Points, in no order, along strands that fork and pass close to each other.
Points whose rows are less than 39 apart are linked; no others are.
j443: [ 27   1   8  -8  -9 -12   3  -8   5  -3 -14  -6  15 -27 -19 -13 -15  -9
  -5   7]
j426: [-13  -3 -31 -19 -14   5  22 -14  -3  14   8   7 -15  28   7  30  20   2
   1  16]
j934: [-14   8 -22   3  -9  -5  11  10  -7  10  10   7 -17  31   7  14  -4  -2
 -11   5]
j539: [  3  -8   4   3   6 -24   8   1  -6   0   3  -4   3 -15   8  -1   6  -2
   1  -7]
j351: [-1 13  3 -6 21 25 -5  8  0 -9  4 -4 14 -1  3 -8  6 -6  0 -4]
j913: [ 13  18   3  -7   8  -9  -3   7   0  13  -9  -8   2 -16 -14 -21  -6   0
   5   0]
j701: [-11  -2   6  16   4   5  -1   9 -10  -2  -4   8  18  22  -1  11 -17  -6
   6   7]
j809: [-35   1  -7   2   4   3  15  -4 -17   6  -2  15  -2  25  14   6   6  -5
   0   3]
j304: [ -6  11   4  12  19   3 -25   1  -6   6 -14   7  -4 -10   0 -19  -2  14
 -11 -14]
j883: [-11  -5  -6   9  -2  32  -2   2   0 -13  -7  10  -4   8  28  -2  10   5
   7 -10]
j645: [ -5 -19  18   3  -1 -14  -3   1  -6  -7   5 -13   2 -19  11 -10  -1   8
   7 -13]
j744: [ 10  26   6   5  14  -8  -9  -9   3  -2 -19 -12   7 -17 -12 -22 -12  -6
  -8  -2]
j981: [-22 -12  -8 -15  -4  18  15 -16   7   0  -5   7  -3   2  17   7  29 -11
  11  -3]
j840: [-19  -9  -1  -5   5  29   1 -11   1  -9  -9   1   5   7  27   0  20  -4
   9 -11]
j76: [  2 -16 -23  -1  -2 -24  10   6  -3   5  20  -9  -1  -4   5  17  -5 -11
  -5   3]
j343: [  4  18  18  -2  26  12  -1   4  -2  -4  -1   2  13 -11  -8  -5  -4   0
   3   6]
j634: [ 19  12  12   9 -12 -10  -7   4   5  -3 -12   0 -11 -17 -26  -6 -14  -9
 -18  -6]
j207: [ 13  -2  19  11  20   8 -15   7  24  -4  -3  -9  13 -18   2  -6 -11   4
  -5   4]
j222: [  2  -8  -3 -26   4  -6  -1 -13   7   3  19 -16   7   3   0  22  29  -3
  -7   6]
j972: [-23   2  -3   6  -1  -2  11   4 -18  12  -3  10  10  31   3  12  -8  -4
   8   9]
j918: [ -9 -18  -6 -25 -22  -1   8 -16   9  -5  27 -28 -21   2  15  17  27   0
   3  -6]
j217: [  7  -8   6  12   4   4 -13  10  10  -4  -4   0   7  -8   8  -4  -4   0
  -7  -6]
j552: [-31  -6 -22 -10 -12   4   5 -24   3  -6   9   1 -19  24  10  16  21  -5
   2  -2]
j125: [ 13   4  -4 -17  11 -10  -1  -1   9   4  19 -18  13   0   2  19  14  -8
  -2   9]
j629: [-14 -16  -9  -6 -17  -1  31  -9   0  -1   8  12 -20   3  10  21  20  -4
   7   0]
j458: [ 20  15  -7 -10  12 -19   4   3  14   4  14 -17   9  -3  -9   7   0  -6
  -9  18]
j779: [ -2   2   1  17   3 -11   0   9  -3   3   6   1   7  17 -12  16 -21  -4
   4  10]
j121: [ -5 -20 -13  -4  -9  -3   2   0  -2   2  -2   9   2   8  12   3  14   2
   6  -7]
j668: [-11  -1   0   7  -5  26   8  11 -10  -9  -1  25  -7  14  12  -6   4   2
   5  -2]
j662: [ -2 -14 -25   1  -3 -12   7  13  -3  -4  13   6   4  16   3   7 -12  -7
  -5   8]
j903: [ 22  -5  19  20   6  15 -10   2  20 -10  -7  -3  10 -20  -7  -8 -24   4
  -2   7]
j200: [ 12  14   7  20  14  22  -3   9   1 -12 -11  12   5 -13  -6 -23 -38   8
  -1  16]
j575: [ 18   1   7   2 -20  -4  -5  11   3   1  -4  -4 -12 -19 -10  -4   0  -7
 -12 -16]
j182: [ 10  29   3  16   8   9 -10   1 -11   5 -26  -2   3 -11  -5 -12 -18  -2
  -8  -3]
j653: [ 18  10   9  29  16  20   0  -6  15 -15 -12  -1   4 -24  -2 -19 -38   9
  -4  11]
j660: [ -4 -14 -21 -27  -5  -7   3 -17  -2  -3  20  -1  -4   7   7  20  28   1
 -10   1]
j163: [ 23   2  24  -3  -4   5  -4  -5  -1 -16 -11 -13  10 -32 -13 -16 -17  -8
  -8  -1]
j332: [-33  -2 -16  -1  -6   2   5 -14  -7   5  -7  17 -11  26   3  15  15  -8
  -3   2]
j45: [ 14 -23 -12  -9 -15 -10  -9   2   9   3   0  -6   7   4   8   7  14   2
  -3  -9]
j226: [  0  -3  14  11  -7  -1  -7  12   1  15 -10   3 -17 -10  -7   5   9  -2
  -7 -17]
j847: [  8   0  25  15   9   5 -10  -3  -8   5 -21  14   4 -24 -11  -4 -10  11
  -4  -3]
j750: [ 15   0   5   8   6 -11   5  12   6  -9   6  -6  10  -8  -3  -5 -20   4
  11   8]
j875: [ 10  17  -6  -1   7 -10   4   9  -1  16  -5   9  12  11  -9  -2  -9  -2
  -3  20]
j263: [-13   3  -9  -8  12  17  -2  -1  -8  -6   0   3   8  10  14   1  15 -15
  -1  -6]
j543: [-15   6 -10  -9  -6  19   0  -8   2   1  -2   2 -16  21  12  -7  24  10
  15  -4]
j805: [ 12   9 -11  -3   8  -5  -1   4  13  11 -12  11  17   5 -22 -11 -21  -9
  -4  22]
j613: [ 12   9  18   0  15   9   3   2 -11 -14  -1 -10  10 -24  -7 -16 -12  -6
   3  -2]
j760: [14 -3  9  8  2 -4 11 14  5 -9 18  2  5  3  5  8 -5  9 16  5]
j354: [-23  -3 -16 -18  -2   8   2 -17   2 -12  19 -13 -12  20   5  11  14  -7
   9  -7]
j793: [ 16   2  -4  -3  -1  -8  -1  -4  18  -1 -23   7  20 -14 -22 -14 -19 -11
  -8  18]
j295: [  8  11  23   9  12 -14  -3  -8   2   1 -19  11   6 -30 -12 -10  -3   8
 -13  -1]
j581: [ -6 -10 -19 -10  -8  -5  25  -1  -8  11  11   9  -7  11   6  25  16  -2
   2   7]
j988: [ -1   8  -9   4  -9 -13  -2   6 -10  11  -2  15  -9  30   1   9   2  12
  -6   6]
j479: [ -7  19   1  20  16  -4  -7   2 -10  11 -26  16   4  -1  -1 -14 -23   3
 -10   7]
j14: [ 12  11  20  15  -1 -17   4  -5  16  -5  -7   0  -8 -18 -31  -3 -18   1
 -10   6]
j199: [-12  12  -3  19  17  -1 -16   6  -8   7 -14  14   3  10  10 -11  -7  10
  -8   0]
j741: [  2 -13  -2  -9 -21   0   3  -3   7  -7  23 -13 -21   2  11   7  19   5
  -1 -15]
j626: [ 14 -26   1 -17 -19  -9 -15   3   9   5   4 -18   3  -8  -5   7   4  -9
  -8  -9]
j269: [  6   7  15   7   8 -24  -6  -3   8   4  -2  13  -2 -21 -18   1   0   7
 -11   2]
j783: [  6   4  -6   7  -5 -11  -3   7  -2   6  16 -12  -4  18 -12  16  -8  -5
   4   0]
j230: [  1  -2   7   8   3  19  -3  11  -7 -15   3  20   1   8   1  -9  -8   4
   2   3]
j595: [-27  -2 -27 -16 -15  -2  21 -16  -6  21  -4  10  -9  32   8  13  12   7
  17  15]
j650: [ -9   2 -21   0  -2   5   4  13  -4   1  10   9  -2  21  11  -6  -5  -6
   0   3]
j946: [-18   8  -4  -8  -2   5  -9 -11  -6 -13  16 -10 -16  17   7  -2  20   7
   5 -13]
j12: [ 11  -2  30   2   2  10 -15   0  -2   8 -15   2   9 -19 -18  -2  -3  10
   9  -3]
j250: [  2 -17  -1  -7  -4 -26  12   4  -1   7  18 -11   0 -16  -3   4  -1  -8
   2  -5]
j525: [  0 -13   9  -5 -13   9  -9   3   8   0  10 -14 -12  -2   9  -3  16   9
   9 -18]
j723: [  5  -2  -5  -4 -14 -13  -3   1  -3  -7  19 -22  -8  11   4   8   6   1
   4 -11]
j633: [  4 -14   6  -7  -2  -8 -14   9  13  -3   5 -19   3  -9   0  -6   1 -11
 -10  -6]
j547: [ -9 -16 -28 -29 -17  -6   9 -27   5  -7  20 -11 -16   8   8  17  23   8
   3   0]
j422: [  7   7  11  -5   3  -8 -11   2 -10   7  -4 -14   1 -12  -6 -15   3   9
  12 -10]
j244: [  6  -4  28  -4  -2 -12 -14  -5  -6  -5  -2 -17   4 -25  -7 -14   3   4
  -8 -14]
j608: [  9   5   1   7   9  12  -1  16   1 -15   3  20   7 -10  -5 -21 -25   1
  -4  11]
j773: [  4   0  17   6  -2  24 -20   6   6  -3   0 -11 -11  -2   1  -3   6   8
   7 -21]
j277: [ -1  -8   0   4  -6   8  -4   5  -9  11 -13   7   2   4   4  -3   9   9
  10  -7]
j843: [-27 -10 -19 -17  -8   9  23 -19   0  16  -8  11  -5  14  12  11  23  -3
  21   4]
j303: [-11  -2  13   3  -2  12  -9   1 -11   9 -11  10 -14  -6   2  -4  15   4
  -2 -18]
j145: [ -5  24   6  13  10  -6   5   8  -5  16 -13  15   9  12 -10  -7 -25  -1
  -8  20]
j340: [  8  -1  -3   0 -11  -2   5   8  -3 -12  19  -4  -4  13   9  -1   0  12
  15   1]
j175: [ 14  10   7   7   8  -4   5  -3 -12 -10  -4  -8  16 -13  -9 -16 -26  -1
   8   7]

A fork is a point with three links. Follow the links from the first point to the second and name the forks in between, in order.
j340; j552 | j723
j773; j479 | j741, j723, j613
j883; j918 | j840, j613, j723, j741
j650; j779 | j479, j613, j723
j343; j182 | j613, j479
j121; j783 | j840, j613, j723
j269; j426 | j840
j741; j668 | j723, j613, j840
j304; j200 | j479, j613, j840

A fork is a point with three links, a tip a point with one. Leave the first point through the second and follow the links. Name the first fork or tip that comes.
j608; j200 | j12
j207; j903 | j840
j250; j539 | j479
j354; j552 | j723
j479; j182 | j988
